A landscape with many valleys, sampled at points; each row gives a point and its height.
A ball rolls from a point to the lowest of its 5 nearest points, and stops where none of them is lower. Distance is the straight distance between rows; heights are no part of it.
j_991: [106 130 189 141 157 108 144 150 133 111 104 126 168 148 116 131 152 143
 128 125]  (h 301)
j_316: [ 97 122 120 124 109 151 121 130 173  95  87 118  94 149 165 134 135 145
 122 174]  (h 240)
j_929: [ 98 118 155  96  92 159 144 129 149  65  85 110 125 145 194 123 132 142
 157 172]  (h 377)
j_687: [166 127 203  87 120 144 158 133  50 127 124 106 201 140 135 144 134 118
 132  86]  (h 246)
j_152: [124  87  76 146 106 135 143 123 202 126 116 102  99 153 188 158 120 172
  89 170]  (h 181)
j_327: [126 155 121 135 138  47 116 100 141 142 114 143 133 130 106  77 161 121
 100 120]  (h 274)
j_272: [ 97 130 159 118 116 160 135 126 143  82  99 112 140 146 150 147 132 143
 144 139]  (h 321)
j_286: [ 83 143 100  89  76 196  74 119 134 119 141 149  72 101 133 148 122 115
 151 147]  (h 747)
j_372: [103 116 127 137 117 148 126 130 163 108 111 135 112 134 138 132 142 136
 132 135]  (h 254)
j_171: [128 140 171  74  73 213  96 143  86  88 134 136  98  98 182 135  87 121
 177 161]  (h 557)
j_538: [113 145 179  95 113 116 156  96 132  77  65  85 180 161 171 110 161 134
 128 136]  (h 345)
j_992: [122 112  72 147 148 113 145 104 188 137  96 109 122 153 182 139 137 168
  70 159]  (h 202)
j_138: [108 138 124 137 123  78 129  95 172 109  75 100 135 156 168  93 189 133
  96 153]  (h 286)
j_984: [112 119 157 132 137 151 119 135 149  99 152 136 103 115 125 158 126 141
 138 129]  (h 327)
j_559: [153 136 127 196 193  41 106 152 158 184 107 143 141 118  98  94 156 157
  61 142]  (h 239)
j_998: [106 136 117 149 135 112 120 141 169 129 124 130 105 126 117 121 141 138
 112 136]  (h 273)
j_282: [136 126 129 166 169  57 125 128 171 155 105 131 141 127 128 127 159 159
  70 146]  (h 214)
j_452: [143 124 137 176 168 103 109 164 155 145 147 144 147 108  87 139 145 125
  98 116]  (h 215)
j_125: [126  81  71 169 141 145 132 165 182 170 160 115  78 121 165 135  86 173
 104 140]  (h 139)
j_405: [117 158 100 153 130  88  96 128 131 163 133 161  99 115  90 103 130 121
 126 109]  (h 448)
j_148: [107 172 114 109  95 127 122  96 142 114 117 125 102 121 122  89 117 100
 169 116]  (h 421)
j_22: [171 117 137  72 100 180 136 136   9 131 131 130 137  92 137 169 126 113
 152 100]  (h 426)
j_34: [114 155  68 149 119  86 134 100 181 169 114 117  84 132 144  85 140 149
  91 128]  (h 434)
j_477: [ 96  97 143 118 123 175 115 138 174  88 120 109 122 142 175 166 128 159
 142 172]  (h 282)
j_580: [142 151 141 134 151  78 105 130  86 147 135 149 156 106  73  85 144  93
 142 100]  (h 218)
j_909: [112 136  77 148 113  88 116 125 186 146 119 122 105 126 140 103 140 142
  98 132]  (h 360)
j_907: [106 142 162 104 116 126 155 112 152  83  89 102 163 156 147 137 139 135
 136 151]  (h 335)
j_53: [118 148 179  78  93 135 141 111 101 100  98 119 170 156 152  97 128 126
 159 127]  (h 375)
j_660: [129  73  46 176 122 147 140 147 196 146 145 103  74 125 177 143  90 178
 106 149]  (h 140)
j_348: [114 104 136 128 102 183 123 153 172 105 131 112  82 135 184 162 104 152
 162 170]  (h 295)
j_934: [153 104 154  97 121 202 133 145  60  92 141 133 134  94  99 185 114 114
 174 110]  (h 506)
j_202: [148 157 132  50  73 144 135  79  32 131 112 126 163 143 147 106 102  67
 180 105]  (h 452)
j_882: [123 108 181  90 114 208 136 149  85  76 152 113 124 138 167 179 103 129
 172 154]  (h 167)
j_795: [108  76 120 137 133 183 123 155 191 123 142 124  97 126 159 171 107 151
 128 165]  (h 235)
j_738: [116 150 127 103 107 167 112 118  97 114 147 139 116 119 104 139 123 110
 164 118]  (h 565)
j_383: [120 149 171  85  94 183 121 139 103  96 139 130 111 117 144 150 102 130
 180 138]  (h 491)
j_945: [103 150 150  89  83 156 122 102 128  75  95 125 132 140 167  94 129 121
 175 150]  (h 387)
j_302: [127 175 154  58  93 120 138  79  58 125 120 111 156 164 137  83 118  67
 160 130]  (h 364)
j_324: [112 153 130 105 108 182 109 125 124 125 146 147  99 123 117 144 116 119
 174 124]  (h 109)
j_850: [108 151 113 119 100 109 130 112 168 116 107 129  94 135 147 121 139 133
 131 155]  (h 132)
j_915: [135 156 137  52  65 165 118  98  58 119 137 138 118 116 150 125  88  82
 200 131]  (h 663)
j_490: [145  92  81 174 176 144  96 175 147 185 180 156 104  95  92 145 112 137
 116 105]  (h 276)
j_523: [112 115 146 186 182  73 127 149 179 138 114 111 158 135 122 144 146 155
  74 137]  (h 208)
j_785: [155 136  34 183 121  76 152 105 148 142  95 112 111 142 177 123 122 178
  49 155]  (h 234)
j_750: [145  36  59 195 197 145 146 185 184 171 178 110 130 120 160 136  62 179
  73 163]  (h 163)
j_963: [108 120  97 126  97 163 108 121 164 124 138 124  84 144 143 140 116 142
 148 156]  (h 388)
j_463: [148 155 137 129 161 106 101 129  96 152 131 168 129 101  71 126 152  87
 124 103]  (h 314)
j_193: [153 136 159  74 105 167 149 110  62  91 125 123 157 131 143 139 115 118
 160 115]  (h 331)
j_445: [115 153 115 146 143  88 107 109 154 138 117 139 125 132 108  98 152 105
 124 123]  (h 366)
j_747: [118 156 152 115 119 130 144 104  97 110 129 138 160 135 116 113 149 109
 147 114]  (h 287)
j_25: [126 139 102 105  98 183  99 127 100 119 152 137  98  93 101 149 127  96
 165 107]  (h 715)
j_118: [139 170 144 151 182  67 102 115 119 130 113 135 162 133  76  87 160 103
 109 106]  (h 43)
j_831: [140 162 176  65  82 127 147  76  59 112 105 100 149 180 156  86 120  82
 169 124]  (h 329)
j_648: [112 152  89 121  91 120 121 103 160 139 116 125  79 127 138 104 124 114
 137 133]  (h 351)
j_938: [131  75 186 146 159 166 156 156 130 105 157 124 140 146 129 176 122 137
 133 149]  (h 310)
j_560: [169 116 157  87 103 145 148 146  19 137 133 127 168 112 126 155 114 101
 156  91]  (h 136)
j_716: [103 134 136 138 127  89 138 100 166 122 102 118 128 157 133 104 162 135
 114 129]  (h 245)
j_710: [128 159  83 146 104  75 124  99 173 155 100 125 107 131 135  77 145 129
  93 144]  (h 395)
j_91: [127 100 156 173 181  97 130 159 172 132 127 139 146 139  96 144 154 149
  94 147]  (h 207)
j_786: [114 111 204 120 147 128 159 115 129  85  95  99 174 173 137 128 154 154
 129 133]  (h 313)
j_825: [142 138 204 123 136  90 158 122  81 108 104 104 197 151 135 116 167 127
 108 108]  (h 266)
j_768: [113 165  84 126  88 138 100 114 141 160 154 153  70 117 121  99 122 115
 130 112]  (h 532)
j_424: [136 147 126 124 125  98 112 125 103 122 129 146 134 116  85 104 138 101
 134 106]  (h 350)
j_994: [136  91 112 195 187  76 121 156 170 156 117 126 127 121 119 131 133 164
  58 156]  (h 201)
j_427: [136 185 143  68 107  89 142  68  45 137 127 126 161 144 115  87 121  74
 161 101]  (h 356)
j_956: [118 139  60 166 103 156 109 140 147 168 155 129  70 105 129 121  99 157
 119 117]  (h 422)
j_368: [130  96 194 127 174 150 154 156 110  94 144 127 179 127 104 171 135 136
 129 124]  (h 307)
j_175: [140 142 188 115 137 109 147 104  88 109 130 114 170 140 111 114 154 118
 131  92]  (h 243)
j_66: [137 148  79 150 130 117 107 102 151 161 146 155  76 115 114  91 115 137
 116 106]  (h 154)
j_359: [112 109 181 113 132 174 153 149 121  77 125 111 136 157 144 143 111 154
 147 132]  (h 343)
j_703: [148  94  31 156 126 119 153 124 176 138 122 105 100 136 192 157  95 195
  76 174]  (h 182)
j_526: [135 168 113  92 129 104 109 110  82 140 152 151 126 109  94 111 139  79
 149  93]  (h 553)
j_858: [135 118 135 181 157 137 107 168 137 150 142 155 130  98  74 138 136 130
 109 112]  (h 230)
j_638: [166 148 129 173 165  85  94 129 130 167 136 162 115  95  70  92 149 118
 112 105]  (h 275)
j_867: [132  70 130 168 157 179 115 177 175 136 180 146 108 121 120 177 108 141
 124 132]  (h 244)
j_479: [144  88  76 207 178 103 126 163 167 180 136 132 111 121 144 117 101 181
  77 149]  (h 210)
j_185: [147  98 114 107 147 166 118 162  56 133 165 160 136  60  90 187 127 102
 170  97]  (h 501)
j_749: [131 123 145 136 140 151 128 148  98 129 157 145 134 107  93 149 131 101
 144 108]  (h 300)
j_106: [136  86 186 131 153 184 152 167  67 109 153 128 158 108 114 180 132 122
 150 102]  (h 326)
j_360: [172 108 141  85 134 151 143 148  18 146 149 141 166  77  88 170 126 109
 156  81]  (h 330)
j_261: [120 117 153 148 142 137 139 138 153  90 119 126 138 128 136 145 139 143
 130 130]  (h 291)
j_60: [128 126 169 116 129 153 136 135  88 116 138 135 142 139 113 141 126 129
 155 107]  (h 152)
j_409: [129 123  77 176 143 134 102 153 150 161 165 145  83 106  96 137 100 131
 112  95]  (h 338)
j_101: [130 177 136  94 119  56 120  77 115 128 125 139 143 164 100  67 137  77
 146 114]  (h 493)
j_983: [129 132 111 151 145  67 127 129 163 166 121 125 107 122 105  96 144 143
  84 120]  (h 281)
j_541: [125  66 104 159 161 142 150 171 210 151 130 116 124 149 139 159 117 158
 108 157]  (h 192)
j_9: [191 129 167  53  89  99 174  81   4 173 121 107 192 134 124 129 130  72
 150  83]  (h 332)
j_815: [121 185 103  96 107  77 110  80 127 124 120 141 120 155 106  83 125  67
 149 121]  (h 431)
j_377: [147 153 190  81  98 104 175 108  49 120  94 100 186 157 120 106 130 105
 142 105]  (h 278)
j_725: [145 103 115 202 172  92 106 187 157 163 166 140 121 107  77 114 114 148
  94 112]  (h 228)
j_755: [113  97  87 149 117 140 124 166 161 150 155 140  93 111 130 147 106 145
 111 129]  (h 288)
j_691: [137 114 122  95 133 174 123 148  74 122 163 166 131  81 104 183 116 122
 174 105]  (h 613)
j_446: [105 167 136  82  88 169 113 106 114  92 128 129 118 133 139 112 116 108
 167 137]  (h 69)
j_966: [115 100 180 144 165 141 142 159 140 119 147 139 139 127 113 159 133 131
 129 119]  (h 302)
j_486: [132 148  97 153 127 148 105 138 138 141 152 151  92 103  82 130 124 116
 136 106]  (h 433)
j_186: [158 150 156  84 143 116 146 101  35 140 132 115 190 131  94 118 138  73
 130  78]  (h 289)
j_699: [140  73 110 182 177 109 131 181 185 170 150 124 144 110 132 144 110 163
  67 154]  (h 195)
j_505: [110 125 171 116 138 133 143 130 139  87  95 111 178 154 164 130 158 150
 126 150]  (h 316)
j_979: [132 181 106 110 131  51 111  98 111 133 138 125 142 127  82  80 129  71
 143 110]  (h 462)
j_531: [103 161 117 110  87  95 136  81 142 126  90 126 122 162 133  77 150 103
 148 130]  (h 309)
j_14: [122  81  80 174 140 122 154 134 184 132 121 117 118 127 148 157 135 161
  71 153]  (h 197)
j_693: [124 161 130  74  98 143 120  76  85 129 135 138 122 138 122 107 118  80
 169 123]  (h 587)
j_89: [112 123 129 129 115 196 111 140 145 111 140 134  93 122 122 159 115 139
 146 142]  (h 425)
j_260: [145 105  47 179 143  95 139 146 176 165 115 121 109 124 155 128 117 165
  61 143]  (h 236)
j_543: [160  93  52 184 174  72 146 126 188 171 134 108 148 129 155 119 123 188
  49 153]  (h 247)

For each start below, name the point where the ball stops.
j_452 | j_125
j_302 | j_60
j_725 | j_125
j_966 | j_850
j_938 | j_850
j_260 | j_125
j_543 | j_125
